Points on a hilly landscape, in no order, each with its height.
A climber steps from a point to whichever of its 2 nearest points has the largest rise for the distance, and stops where none of them is higher. Distance is the straight distance between rows; heights are no part of it.
<1101> (h 5.9): 7 14 24 23 1 -9 13 17 -5 -33 7 36 -12 8 -14 -13 8 19 -8 4 -27 -1 11 4 -5 32 -12 -15 13 -8 -10 4 -2 -13 16 16
<437> (h 17.1): -7 -4 -4 -7 5 2 0 -4 0 14 -14 -2 -6 -1 -5 4 9 -17 -4 1 -15 8 -4 -8 6 13 7 14 2 -16 -3 14 -2 2 2 -23
<1251> (h 11.9): -10 6 -18 -22 -2 3 3 10 -7 26 -7 -25 -7 -10 18 4 12 -7 -22 0 9 7 -1 -11 3 -11 13 -12 20 -11 -3 3 6 19 -7 2
<538> (h 54.3): -4 -18 12 3 8 8 -13 -11 16 -15 -1 5 2 0 9 9 -5 -7 19 15 -25 -3 1 -11 -3 2 5 29 -15 -15 4 4 -9 -22 9 -14
<1301> (h 8.6): 7 9 -2 0 8 1 2 4 -1 4 8 4 1 -12 -8 -3 6 4 4 -25 8 -26 0 19 -7 -6 -9 -6 -6 0 -2 -2 2 19 -16 -14
<905> (h 25.0): 0 4 -9 -16 -12 -14 -13 -4 12 4 1 -14 -5 5 8 -14 -14 -11 8 10 15 1 1 6 -9 -18 18 0 10 6 4 -17 -12 -1 14 -11
<1254> (h 42.7): -18 -14 15 -5 -8 -4 2 -12 18 10 4 7 5 -3 8 -4 -9 -8 10 -9 25 4 5 -35 -13 -13 19 4 -9 7 6 3 9 -18 19 -12
<1354> (h 55.9): 19 -6 8 6 -22 1 -7 6 -16 -9 -4 -10 14 9 2 28 -13 12 -10 -8 10 -15 -2 -4 3 1 -11 8 -22 8 3 3 -2 2 -24 18
<1006> (h 24.9): -3 7 9 -18 -19 -10 0 15 -18 10 10 -2 17 3 6 15 23 -6 -6 -28 29 6 2 0 -11 -22 2 22 4 -4 0 -13 3 9 -19 -11
<646> (h 23.1): -7 0 -3 -1 -4 -11 -3 -9 16 12 -4 -14 -13 6 4 -10 -15 -3 -9 24 5 7 -2 4 -9 -18 14 -7 9 7 2 -10 -7 0 20 -18
<882> (h 14.1): -4 2 -11 -7 -3 3 6 8 -6 20 -16 -20 -1 1 8 7 7 4 -22 15 4 2 -2 -9 4 5 10 -5 6 -16 0 5 12 21 -6 9
<397> (h 41.2): -9 -17 -14 -11 -6 9 -7 -7 17 2 -8 -12 25 -1 23 -3 6 -18 10 -14 26 14 12 -37 13 -20 12 13 -7 3 3 7 25 3 -13 0
<320> (h 48.0): -2 3 16 7 12 -5 13 -9 0 -5 5 30 -11 7 -4 -5 14 4 4 20 -25 10 -5 -4 -4 29 2 3 7 -11 0 4 -9 -23 22 5
<180> (h 39.4): 17 -5 -19 -17 -1 5 -36 -9 4 15 11 -15 14 1 -2 -2 -19 -8 23 -11 3 -4 -12 8 13 -13 12 22 -15 9 -3 8 0 12 -10 19
<1049> (h 37.3): 1 -1 -1 9 2 -1 3 0 3 -12 6 -9 -7 -2 4 -2 -8 17 0 11 6 -18 4 13 -9 -2 -3 -13 -5 3 6 -19 2 -18 10 2
<1064> (h 50.9): 17 -5 -5 -3 -8 -5 -39 -8 11 2 6 -10 5 5 9 5 -33 -2 6 3 -4 -19 -1 -2 3 -12 17 29 -23 23 5 15 4 -10 6 15
<1039> (h 50.4): -14 -20 19 -8 5 5 -11 -15 12 4 1 15 3 -1 1 6 2 6 11 5 -12 2 2 -14 -11 10 8 27 -16 -14 -1 -2 -6 -26 18 -16
<1024> (h 39.9): -20 -7 -2 -17 7 6 22 9 -14 31 1 -3 -21 -18 -2 -13 20 -2 -28 -8 -18 15 -5 0 12 0 6 -9 11 14 -7 5 7 -3 10 -15
<350> (h 20.4): 8 4 2 1 -6 4 -3 4 0 -15 -4 1 16 -6 -2 -4 30 -9 25 -8 4 13 1 6 5 -6 -13 -15 10 -8 -2 -17 -15 15 -10 2
<522> (h 36.2): 30 24 9 10 -2 -13 -7 17 -2 -19 4 21 -2 7 -21 4 -23 24 -14 -2 -17 -11 3 27 -3 24 -16 3 16 8 -6 6 7 9 -9 19
<292> (h 32.3): 26 14 6 8 -4 2 -28 7 4 -6 -3 2 -1 0 -25 6 -11 8 10 -16 -1 -12 -1 26 -3 -16 -11 16 -9 4 -5 -5 -11 5 -6 1
<1500> (h 40.5): 12 27 3 14 -2 -13 -3 13 1 -13 -3 14 -14 9 -17 -11 -26 23 -19 8 -17 -13 6 41 -18 17 -12 8 15 16 1 -6 6 5 7 17
<1275> (h 60.9): 18 5 -5 2 -5 -1 2 19 -27 -22 1 0 13 5 -19 31 0 20 0 -2 -7 7 -9 8 8 14 -14 -4 8 0 -9 5 9 13 -26 24
<468> (h 13.8): -13 -12 -8 -5 13 1 -11 -19 5 6 4 16 -6 -10 -6 -14 16 -4 5 -3 -9 -3 3 7 -5 8 -2 -4 -6 3 10 -14 -4 -21 17 -23
<457> (h 7.1): 7 13 23 12 -3 -4 14 17 -5 -31 -3 21 -5 10 -12 -4 -3 18 -9 5 -18 -9 3 4 0 33 -19 -7 6 -11 -1 3 1 -10 1 5
<1269> (h 60.2): 6 6 2 -5 -5 -5 -9 -7 10 16 -3 -17 -16 7 -5 0 -38 16 -19 18 9 -6 -7 2 -3 -25 9 6 4 12 8 0 11 2 3 6
<1171> (h 34.4): 11 -10 -24 -12 0 7 -21 -8 5 12 -2 -19 10 10 -11 3 -25 -10 13 -3 -8 8 -9 3 9 -2 7 10 -8 4 -2 12 1 24 -12 6
<2> (h 29.6): 18 7 -2 -3 -7 -12 -28 6 8 -3 10 -3 -1 -4 -19 2 -10 11 10 -11 12 -16 -2 28 -13 -20 4 18 -5 -2 -7 -21 -15 0 8 0
<1371> (h 19.2): -15 -12 -1 -12 6 1 -6 -17 3 21 -7 7 -5 3 -6 4 -1 -4 -20 10 -15 8 6 -12 -1 14 8 19 -4 -11 5 12 8 -12 5 -24
<1172> (h 28.8): 27 26 -14 16 15 -2 -12 12 13 -18 3 14 -1 1 -28 -1 -16 4 9 1 -14 -8 1 27 -7 0 -16 -10 23 13 -10 4 -5 15 5 11
<554> (h 34.2): -12 -14 -7 -18 5 -14 -20 -20 22 13 1 -8 9 -4 6 -4 -23 -8 0 4 15 9 6 -30 4 -28 13 6 5 11 3 -2 21 -6 6 -25
<1297> (h 10.6): 5 -6 22 24 -7 10 -11 -2 1 -23 -14 12 -2 1 0 -5 13 -8 20 -18 -9 -2 14 -8 -7 1 -3 11 -20 -21 1 3 -16 -12 1 -7
<757> (h 12.0): 14 11 1 5 10 8 -16 1 11 -10 -7 13 7 -2 -18 0 15 -13 5 -9 -18 3 10 -12 2 6 -2 7 6 -29 -7 12 -1 28 -7 -13
<1112> (h 10.9): -2 -7 12 15 -4 2 29 18 -22 -4 -2 10 -7 1 3 -6 29 12 -12 -7 -9 6 -6 -1 15 23 -9 -14 -11 3 1 11 -2 -15 0 13
<1164> (h 52.0): 14 6 2 -9 -13 -12 -11 19 -31 0 6 -5 6 2 -19 32 0 21 -17 -1 -1 5 -11 11 6 -1 -9 4 16 1 -11 -4 4 8 -24 11
<505> (h 12.1): 4 -6 8 17 -11 2 22 14 -21 -15 -4 -7 2 5 9 8 17 10 -1 5 13 2 -5 2 7 16 -7 -18 -11 2 6 0 -5 -14 -8 4
<88> (h 44.7): -26 -14 2 -15 6 -2 20 0 -4 31 -5 8 -20 -9 -16 -11 -3 3 -38 0 -22 13 -9 5 0 9 6 -6 8 7 4 7 17 -6 10 -28
<836> (h 27.2): 7 1 21 -11 -22 -12 -7 17 -18 -1 3 -4 11 -1 -14 19 11 -3 -1 -21 13 7 1 -3 -16 -4 7 25 1 -17 -9 -3 -9 7 -15 -18
<1035> (h 21.0): -20 -18 -9 3 5 -7 -3 -16 14 17 -4 -8 -7 4 10 -15 -5 -13 -10 18 13 15 2 -12 12 -12 7 -10 -5 10 9 -2 1 -10 19 -17
<28> (h 49.3): -25 -20 13 -18 11 1 16 -6 9 27 6 11 -14 0 -13 -12 -19 11 -21 12 -14 9 -3 2 -9 12 4 -1 7 2 8 -3 19 -17 18 -20
<221> (h 7.0): 7 5 -9 -10 6 1 -14 -2 4 8 14 -2 15 -11 -5 -2 5 -8 14 -18 17 -13 -4 20 -2 -12 -4 2 -3 -4 -6 -5 -7 19 -18 -12
<254> (h 22.2): -3 1 8 -3 -22 -11 19 19 -19 12 2 -23 2 4 15 14 -7 -6 -6 -4 31 13 -7 -16 -2 -28 8 -9 6 19 -1 2 -1 0 -7 3
<393> (h 9.5): 3 -1 19 20 -2 8 -10 2 3 -16 -5 12 -6 -5 -11 2 1 3 15 -10 -11 -12 9 5 -9 9 -11 3 -14 -15 1 -8 -13 -18 8 -12
<1061> (h 45.8): 7 0 -8 2 2 5 -13 -14 9 -17 -2 6 5 -1 5 2 6 -17 29 -4 -5 -5 4 5 -2 8 2 12 0 -16 4 0 -10 -2 1 -14
<519> (h 62.5): 12 -4 9 5 -26 -2 -13 6 -3 -2 -4 -19 5 7 1 16 -31 10 -3 3 13 -15 -2 -2 6 -14 -3 10 -23 12 7 8 -5 -10 -4 13
<26> (h 53.2): -8 -7 22 7 1 -6 17 -1 0 1 7 20 -11 9 0 -6 -6 17 -1 21 -9 3 -3 5 -17 35 4 1 -8 -5 3 -6 -3 -21 21 6
<562> (h 13.6): 0 -6 -1 2 -14 2 1 3 -10 0 -7 12 -5 2 0 -2 43 -19 9 -18 -6 22 3 -21 9 10 1 16 -9 -22 0 12 -16 -7 3 6
<1394> (h 14.6): 10 6 -8 -5 -3 9 -8 12 -2 4 -20 -9 4 -4 -16 7 6 -20 -3 -10 -7 -1 4 -5 2 6 5 17 3 -22 -5 16 -2 22 -15 -17
<188> (h 31.9): -6 -23 0 10 11 17 -9 -28 9 -8 11 -4 0 -7 27 1 4 1 16 6 4 -16 10 -19 4 3 2 4 -19 -16 11 0 5 -11 -2 14
<388> (h 38.8): -22 -26 -17 4 11 -2 -23 -23 5 -8 9 4 12 1 16 2 -6 -21 14 -1 -2 0 16 -28 0 7 3 7 -16 8 19 -2 5 -22 10 -24
<307> (h 25.6): -13 3 2 -19 9 5 29 9 -4 15 0 -16 -12 -3 4 -16 -5 12 -26 -3 2 -3 -3 0 8 -20 2 -25 4 16 -4 5 22 5 -1 -9
<734> (h 20.2): 4 4 -11 -5 5 -1 13 -6 -4 12 -1 -10 -3 2 -8 -1 -7 -1 0 11 -4 -3 -7 13 3 6 6 -7 10 8 4 0 1 -1 3 -13
<910> (h 44.6): -1 -10 -6 16 7 13 12 1 3 -19 4 -4 13 1 -3 4 -6 19 5 5 -12 -7 0 12 -1 23 -12 -13 -9 -14 -3 -4 2 18 -17 24
<1481> (h 8.3): 6 12 26 14 7 5 4 8 1 -25 -5 21 -9 -1 -9 1 -5 18 -1 -4 -11 -19 4 14 -8 26 -15 2 -6 -16 4 -4 -5 -17 4 -2
<99> (h 25.9): -10 -1 -11 -8 -7 -7 11 0 11 4 -4 -4 13 0 28 -10 0 -24 10 -10 38 15 -5 -22 12 -31 8 -14 6 17 -1 -1 1 -8 -3 -4
<339> (h 16.4): 1 0 -1 5 -2 1 12 1 -7 13 -12 -12 -7 2 12 -4 17 8 -26 21 3 5 2 -3 13 9 10 -14 -2 -5 2 2 2 3 6 2
<1222> (h 23.9): -1 6 3 -13 -15 -14 12 8 -3 5 4 -19 1 5 13 -3 -11 -15 3 -15 38 5 -1 -23 -2 -42 14 -7 5 20 -2 4 4 7 -6 3
<904> (h 23.4): 10 10 7 10 5 3 18 22 -4 -3 -31 8 -11 14 -3 21 -5 -7 -17 21 -20 20 -9 -10 9 19 -8 6 19 -25 -11 19 -8 4 -10 8
<1075> (h 42.4): -20 -30 -7 0 10 -5 -7 -25 7 3 15 8 1 0 7 -3 6 -21 14 -8 7 9 8 -26 4 0 10 4 -10 7 10 -2 2 -32 17 -27
<1320> (h 56.4): 9 -2 2 -1 -14 -6 -12 0 4 10 -3 -22 -1 9 1 11 -21 3 -3 7 25 -4 -3 -11 3 -27 3 3 -4 10 1 6 3 2 -8 9
<1497> (h 43.4): 11 1 -14 3 -6 -1 5 2 -6 -2 2 -19 9 6 2 6 -5 14 0 17 9 -4 -11 8 7 -2 -2 -14 -2 4 -2 -8 -1 23 -10 17
<86> (h 25.5): 20 17 -1 14 8 2 0 6 3 -13 -9 1 4 -1 -16 3 -11 1 13 12 -14 2 -3 17 2 7 -10 -9 15 6 -3 6 -7 15 0 3
<174> (h 36.4): 15 13 9 1 -8 -7 -19 -8 0 10 2 -3 2 6 -10 7 -24 6 -5 14 -6 -15 -3 15 -9 8 5 21 -3 -4 -1 4 -5 2 -1 -1
<1124> (h 43.8): 3 6 -14 -8 -14 5 2 7 -9 9 6 -21 14 7 -4 7 -4 4 9 -15 26 2 -6 -4 3 -37 0 -2 -6 12 -2 -7 6 29 -24 27
<743> (h 22.8): 8 11 4 8 3 7 -1 0 2 -13 -12 0 2 -4 -12 0 17 4 12 9 -9 7 -2 7 6 6 -10 -16 10 -12 -4 -7 -11 12 0 1
<1141> (h 30.8): 3 -3 11 3 -16 1 -2 3 -11 -5 -2 -10 6 3 11 0 15 -8 10 -17 22 -6 9 -12 -3 -5 8 9 -13 -12 8 0 -5 4 -11 -3
<1324> (h 58.3): -14 -16 11 1 -1 -3 12 -7 10 15 11 14 -7 6 10 -6 -14 2 -2 27 5 10 1 -2 -17 16 14 -2 -6 -1 6 -2 -9 -18 35 -2
<945> (h 30.3): -18 -13 -19 13 22 4 -5 -25 19 -3 -3 2 7 -7 13 -5 -3 4 3 -3 16 3 6 -31 10 -16 -3 -25 -8 11 10 -4 26 3 0 2
<1086> (h 21.4): 8 12 4 19 15 9 11 13 1 -15 -23 15 -3 17 8 18 9 -10 -3 30 -22 20 -5 -21 13 20 -10 2 4 -22 -10 18 -13 6 -3 13
<1516> (h 17.4): -21 -8 -8 -8 7 15 6 -18 2 4 5 4 -6 -14 13 -33 29 -7 12 -19 2 4 4 9 9 -17 -12 -25 -7 16 10 -19 2 -9 8 2
<1204> (h 28.1): -9 -1 -5 -11 0 -14 6 -8 12 17 -3 -4 2 -1 24 -5 -10 -21 -5 13 28 7 -6 -31 11 -16 21 -13 17 8 -3 9 -2 -3 6 -8
<338> (h 27.0): -24 -21 -22 1 15 11 -5 -25 6 13 -3 5 9 -8 8 -1 18 -3 -5 -10 7 6 7 -34 15 -1 0 -16 -10 3 7 5 19 2 2 -3
<1257> (h 54.1): -24 -17 8 -6 10 -2 10 -15 14 19 11 9 -6 1 4 -5 -20 14 -4 20 5 -3 -2 -5 -18 11 15 -3 -2 8 4 -13 9 -22 25 -10
<1383> (h 32.1): -14 -23 -7 15 11 17 21 -9 1 7 -11 9 -7 5 15 3 4 -3 -12 6 -1 0 -1 -12 23 19 -5 -7 -23 4 7 17 4 -23 2 -6
<1256> (h 26.9): 18 22 -4 3 -4 -16 -27 8 -2 -6 10 7 -6 -1 -20 4 -15 4 6 6 -2 -4 -4 26 -21 -9 4 12 16 9 -12 -15 -23 1 13 8
<857> (h 11.8): 7 0 16 19 -8 9 -1 1 -8 -11 -14 14 -4 3 -5 -2 29 -10 9 -9 -9 5 5 -18 8 13 -1 7 -16 -17 0 9 -19 -5 4 -8
<186> (h 32.7): 28 27 8 8 7 -9 -9 13 -7 -19 10 20 7 -1 -29 7 -18 16 -7 -4 -8 -14 -2 23 -7 5 -13 -6 21 5 -14 8 0 10 -5 5
<104> (h 35.7): 24 1 0 -4 -10 1 -21 8 -7 4 2 -12 8 4 -16 8 -12 1 17 -26 7 -2 -6 19 7 -30 -7 19 -14 9 0 -2 -7 14 -14 8
<131> (h 27.6): -18 -4 4 -6 5 -6 31 11 1 21 -5 -6 -16 -3 9 -2 -10 4 -27 3 10 2 -5 -20 9 -18 7 -20 9 15 -5 6 19 -3 1 -5
<113> (h 45.0): 26 -1 -12 -2 -4 0 -42 0 -4 1 10 -10 6 10 2 5 -26 -2 27 -11 -1 -9 -5 7 3 -6 14 24 -21 14 1 11 -13 0 2 28
<503> (h 18.8): -11 -14 2 6 2 1 17 -8 6 14 -5 -6 -16 0 8 -15 14 4 -15 17 2 11 -5 -8 19 -6 6 -19 -4 6 10 3 6 -12 23 -2
<814> (h 34.0): -10 -2 -4 8 12 3 7 -15 13 -4 6 -3 -3 -6 14 -16 6 15 -2 -8 14 -18 4 -14 6 -13 -2 -27 -9 10 11 -11 26 -3 6 9
<271> (h 30.7): 6 20 -24 0 8 -5 -17 -13 8 -7 7 4 5 -4 4 -12 3 -10 11 13 -5 -10 7 26 -14 11 9 -1 13 0 -3 -13 -17 15 10 1
<742> (h 30.9): -7 -7 -10 -22 -4 -12 -5 -14 10 24 2 -15 -1 6 12 -5 -16 -13 -8 15 15 3 -1 -17 1 -17 21 5 21 4 1 3 13 2 -4 -9
<677> (h 45.5): 13 5 11 -5 -12 -19 6 14 -22 -17 15 -2 1 7 -15 17 -5 27 -10 9 5 -4 -7 19 -4 6 -5 -4 5 0 -2 -12 4 -4 -14 6
<705> (h 15.7): -20 -20 -14 2 12 6 -3 -28 1 -1 13 11 -9 -17 8 -19 23 -6 13 -20 1 -2 6 5 5 -9 -6 -9 -8 10 16 -17 0 -19 17 -7
<501> (h 14.2): 4 2 13 14 -9 -7 10 9 -8 -3 -4 -12 -3 14 3 8 -4 11 -19 23 9 1 -4 -3 5 10 -1 -7 -7 -3 5 1 -6 -7 0 3
<181> (h 41.7): 10 -1 -6 2 8 9 -23 -15 13 -34 0 14 10 -3 5 -5 12 -23 45 -7 -12 -1 7 -5 0 3 -6 16 8 -21 -2 -7 -10 -2 -7 -5
<120> (h 16.9): 2 0 -11 2 12 16 16 10 1 -6 -14 20 -1 -1 -2 10 39 -23 17 -9 -16 28 -6 -18 18 7 -6 -1 11 -6 -13 16 -16 -5 -1 2
<642> (h 34.8): -8 2 -39 -2 14 5 -16 -20 15 -11 5 9 14 -12 8 -8 1 -20 32 3 -5 -8 6 16 -7 14 -6 -12 7 -6 -1 -13 -16 13 2 -2
<632> (h 12.2): -15 -2 11 -17 6 1 7 -2 9 14 7 15 1 -16 -13 -15 22 -6 3 -18 -2 8 -4 18 -2 -3 -1 -3 2 -1 -3 -11 -12 -12 14 -23
<183> (h 35.4): -8 -13 -5 17 14 17 19 -8 0 -14 -12 16 -6 1 6 5 5 -1 6 3 -23 -3 -1 -6 15 26 -15 0 -17 -4 7 13 -5 -16 -6 -2
<1156> (h 23.2): -6 19 2 -17 1 -5 18 11 0 4 15 -16 -4 -2 1 -10 -3 7 -7 -8 12 -8 0 7 -2 -32 -4 -28 -1 25 -2 -12 17 10 -7 0
<1103> (h 21.3): -11 3 -8 -19 -13 6 -3 -3 5 6 -6 -8 16 -7 5 -14 22 -12 18 -14 13 9 -3 10 13 -19 -15 -9 7 1 -1 -18 -3 15 -11 -4
<455> (h 37.5): 16 13 3 10 21 7 -31 -5 11 -33 4 25 4 3 0 8 1 -13 37 -2 -14 -10 9 -8 -8 0 -4 12 11 -25 -11 9 -15 -3 -2 6
<1155> (h 14.9): -6 0 17 -8 -9 -1 19 26 -22 13 -1 1 -15 -12 -8 -8 36 18 -33 -8 -16 11 -4 2 4 13 0 -11 6 -3 -9 1 4 -4 8 2
<893> (h 18.0): -2 6 -4 -4 12 -7 6 -10 -2 12 -7 -7 1 3 -3 5 -25 -12 -3 24 -17 5 -11 13 1 9 4 8 19 5 5 7 -3 1 0 -13
<411> (h 35.9): -11 -4 0 -14 0 5 25 29 -21 23 -3 -20 -20 -15 13 -3 22 -2 -28 -3 -1 19 -4 -6 9 -5 0 -14 15 6 -7 1 15 -3 9 1
<1059> (h 38.2): -6 0 -9 5 -1 2 9 -2 7 -1 4 -17 -1 7 15 -6 2 15 -1 12 17 -5 2 -6 7 -13 1 -29 -5 8 5 -12 9 14 -4 17
<116> (h 51.3): 4 -1 -9 5 -3 11 6 12 -9 -21 6 -5 14 4 -16 16 3 16 7 5 -1 4 -9 6 2 13 -11 -16 0 -12 -8 -7 -9 23 -22 22
<168> (h 4.6): 5 18 13 32 11 1 1 10 6 -34 4 32 -17 -1 -10 -13 5 11 1 8 -24 -9 15 16 -23 23 -5 -11 15 -14 -6 -9 -7 -23 27 13
<1476> (h 19.1): 6 9 3 8 15 9 14 9 -4 -16 -14 25 -8 9 -9 5 28 -11 9 11 -20 16 -4 -18 12 17 -15 -9 15 -19 -13 21 0 -4 6 6
<768> (h 48.6): -5 8 14 1 0 -11 13 -7 5 11 -8 -8 -16 8 -3 -5 -39 15 -31 21 -13 -5 -5 23 -13 17 -1 14 9 13 8 4 3 1 8 5
<1352> (h 27.7): 0 12 -10 4 0 -10 -6 -3 9 -6 3 3 -8 -9 2 -11 -7 -7 7 10 2 -6 5 23 -26 6 10 0 15 6 -5 -21 -21 -6 29 -13
<1085> (h 21.5): -18 -22 -12 -12 -1 4 -7 -11 3 21 -10 3 -5 -2 7 9 13 -16 -20 -3 -7 13 5 -34 7 8 12 25 -16 -8 5 24 14 -21 9 -16
<822> (h 15.6): -8 -2 -20 -1 14 -9 3 -23 -3 22 -6 -11 0 9 5 5 -38 -8 -13 27 -10 10 -3 11 -2 0 2 8 18 21 16 7 8 12 -7 -8
<1113> (h 35.8): -4 -18 0 11 11 22 8 -15 0 -20 3 -4 -2 -1 19 5 3 10 17 0 -5 -9 8 0 8 9 -14 -5 -18 -18 13 -9 7 -10 -7 16
<678> (h 44.2): 7 14 11 5 -5 -8 20 3 -5 0 -8 -2 -10 13 -5 0 -30 9 -25 18 -16 -6 -6 17 -4 26 -8 9 12 -1 5 7 3 0 -3 6
<25> (h 54.0): -1 7 15 -6 -8 -7 3 -7 6 26 0 -10 -16 8 -13 -7 -38 12 -22 22 -3 -1 -5 15 -17 -8 9 10 9 2 8 -8 2 11 10 1
<1292> (h 18.9): -18 4 -3 -16 11 11 14 -2 2 9 15 -2 1 -16 10 -27 31 1 1 -17 3 -1 2 12 6 -21 -10 -26 0 13 5 -20 11 7 2 -2
<878> (h 11.2): -10 1 23 -17 -1 -5 13 11 -6 15 6 4 -2 -16 -11 -7 19 -1 -7 -23 13 4 -5 15 -8 -14 -1 -8 4 0 -7 -14 -5 -1 4 -24
<1109> (h 15.3): 3 2 -8 9 -7 12 11 12 -15 -4 -10 18 -1 -5 5 7 50 -18 12 -16 -6 27 -6 -14 15 10 -5 0 -1 -12 -10 11 -20 -4 6 11
<1310> (h 39.7): -5 -14 1 15 18 20 9 -9 7 -19 -6 4 6 0 6 7 -3 13 12 9 -23 -10 3 3 9 27 -18 -5 -15 -18 5 -2 0 3 -14 17
<528> (h 32.5): -12 -3 -11 -6 -3 9 34 22 -16 18 -3 -13 -3 -9 18 13 27 -5 -14 -11 14 14 -7 -12 7 1 5 -5 5 7 -3 8 8 -5 1 4
<1263> (h 25.8): 4 17 10 1 0 -15 -7 4 6 -2 4 9 -6 -6 -16 -5 -15 0 2 13 -5 2 3 29 -30 0 8 -1 20 1 -8 -14 -19 6 23 -11
<1229> (h 39.6): 10 5 -7 -10 -21 -5 -17 6 -17 7 11 -5 15 12 -7 4 -3 -3 16 -27 23 3 -3 6 1 -38 -3 10 -13 18 -2 -13 -4 22 -24 21
<1093> (h 39.8): 10 19 -6 13 -4 -3 -17 -18 5 7 -12 1 -8 12 -2 5 -38 6 -13 17 -13 -14 1 18 -16 9 -2 28 -5 10 5 5 -6 3 1 6
<193> (h 9.9): -6 5 10 -6 10 -1 5 1 2 9 13 1 -3 -14 -8 -11 9 5 -4 -25 12 -20 0 22 -10 -17 1 -7 -12 0 1 -11 4 3 0 -28
<1496> (h 7.6): 1 2 -23 -16 1 4 -15 -5 9 -3 10 -3 24 0 -3 -4 3 -11 20 -7 2 -4 -4 12 -2 3 4 1 7 -7 -5 -3 -10 35 -18 0
<220> (h 50.6): 13 -11 2 3 -13 -9 -10 6 8 -4 -1 -23 15 5 17 9 -18 -8 6 1 27 -1 3 -33 9 -25 17 16 -12 13 -2 21 10 -1 -6 10
<97> (h 12.7): -1 -11 4 4 -6 8 30 15 -24 14 5 3 -13 -13 1 -10 38 8 -20 -14 -5 11 -5 1 10 9 -2 -13 -11 13 -8 14 -1 -12 11 9
<1208> (h 23.0): -6 13 2 -27 -19 -6 1 6 -1 12 -1 -8 19 -3 11 -4 22 -17 5 -26 24 5 0 10 -2 -22 -8 5 7 -5 -1 -15 -7 17 -19 -8
<182> (h 43.7): 12 23 7 9 -5 -11 -6 0 6 4 -10 8 -16 10 -13 -7 -45 16 -24 12 -13 -13 5 37 -22 17 -7 19 5 16 1 -6 -2 2 8 10
<128> (h 46.2): -14 -27 11 -3 2 -1 -9 -26 9 8 15 16 -1 -7 8 -3 -1 -6 16 -7 10 -3 3 -18 -15 3 17 6 -17 0 4 -5 -3 -30 20 -13
<91> (h 24.2): -21 -25 -24 -2 15 8 -10 -21 0 13 -3 4 5 2 12 9 23 -6 -4 -4 -5 8 5 -40 13 9 3 8 -22 -3 3 13 15 -13 0 -3
<693> (h 45.3): 8 -19 -13 -1 -10 5 -9 3 15 -11 5 -23 28 8 29 2 0 -21 12 -4 23 9 13 -32 9 -12 12 17 -18 -3 0 21 20 8 -18 15
<543> (h 16.7): -8 2 13 -10 -14 -14 24 24 -29 -1 9 -7 -6 -10 2 -10 32 16 -22 -4 -7 14 -1 3 8 6 -3 -20 4 8 -6 -11 11 -4 -5 2
<517> (h 56.7): 17 -7 3 10 -19 5 -22 -7 5 -9 2 -10 5 2 15 12 -32 6 2 10 2 -28 -1 -8 4 -1 5 20 -29 11 3 17 -8 -13 -4 22
<68> (h 26.0): 10 16 7 -1 5 4 6 15 -6 -1 -15 7 -4 -3 -12 24 -10 -6 -8 10 -20 9 -6 -2 -3 15 -3 15 33 -18 -5 19 -3 8 -9 -3
<1445> (h 37.4): -5 -12 -6 -22 -7 -3 -19 -15 16 3 3 -19 13 0 8 -10 -6 -15 12 -14 22 2 10 -24 3 -28 12 16 1 7 9 0 23 -5 -10 -19
<531> (h 29.8): -19 -4 -3 3 1 4 28 8 -5 22 -5 -11 -5 -9 13 3 9 -8 -14 -9 18 3 -2 -22 6 -10 10 -19 1 13 -1 11 14 -5 4 -6
<1332> (h 29.0): 17 23 18 2 1 -1 -4 8 0 -4 -9 17 -2 7 -24 18 -25 -1 -19 8 -18 -8 -4 5 -3 15 -10 17 23 -9 -5 14 -3 7 -16 6
<573> (h 18.6): -5 7 7 -5 -10 -12 14 24 -32 -7 12 -11 0 -7 3 -3 21 17 -12 -4 3 9 -1 14 0 -8 -7 -28 6 13 -6 -14 8 15 -16 -5
<1336> (h 41.1): 10 10 6 4 -1 -3 4 8 -6 -16 8 -3 3 4 -9 3 -2 22 2 5 1 -15 -3 22 -4 8 -11 -6 0 -1 7 -13 5 -4 -7 6
<747> (h 33.8): -3 -1 8 5 -7 -2 -5 -6 0 -1 1 -14 2 -4 3 0 -6 6 9 -11 16 -20 9 1 -11 -15 5 1 -16 -2 5 -9 3 -3 -3 -6
<396> (h 10.0): 15 7 -5 -4 3 2 -20 -1 7 -13 2 8 17 -3 -13 5 14 -16 21 -7 -4 3 -2 0 0 7 -5 2 10 -28 -12 10 -15 27 -20 -3
<1105> (h 21.1): -10 13 1 -13 -4 5 20 13 -14 1 18 -16 5 -4 10 -16 24 8 2 -12 12 -4 -3 5 4 -29 -11 -27 4 19 0 -17 10 21 -13 4
<406> (h 39.5): -7 -4 -18 13 22 17 -4 -15 9 -22 6 17 8 -10 0 -10 4 -15 29 -2 -13 -3 5 3 -9 17 -4 -11 -3 -19 -5 0 -20 19 -1 6
<1119> (h 50.3): -1 -11 1 9 10 2 -19 -15 9 -21 -4 3 0 -2 12 0 -7 -15 23 3 -12 -6 13 0 -13 2 6 22 -6 -9 0 -4 -10 -22 13 -8
<331> (h 3.2): 4 10 0 22 23 0 2 -1 -1 -24 10 20 -15 -7 -1 -15 14 6 9 -2 -22 -12 10 19 -10 25 -10 -17 10 -8 -3 -9 -8 -6 15 15
<751> (h 32.4): 16 26 13 0 1 -16 13 13 1 -12 -6 19 -1 14 -17 0 -28 14 -20 3 -24 -8 -4 17 0 32 -15 10 26 2 -5 12 9 8 -13 14
<322> (h 49.2): 7 -5 -11 1 -22 7 -1 14 -14 3 -6 -19 9 9 -6 21 -2 14 -10 -9 19 -3 -5 -2 4 -19 -4 4 -17 9 -4 2 10 20 -23 27

For each start below, name the point where the climber stops.
<554> | <519>
<168> | <522>
<331> | <522>
<292> | <519>
<1171> | <519>
<396> | <1275>
<1155> | <1324>
<1103> | <1275>
<1301> | <1324>
<1352> | <538>
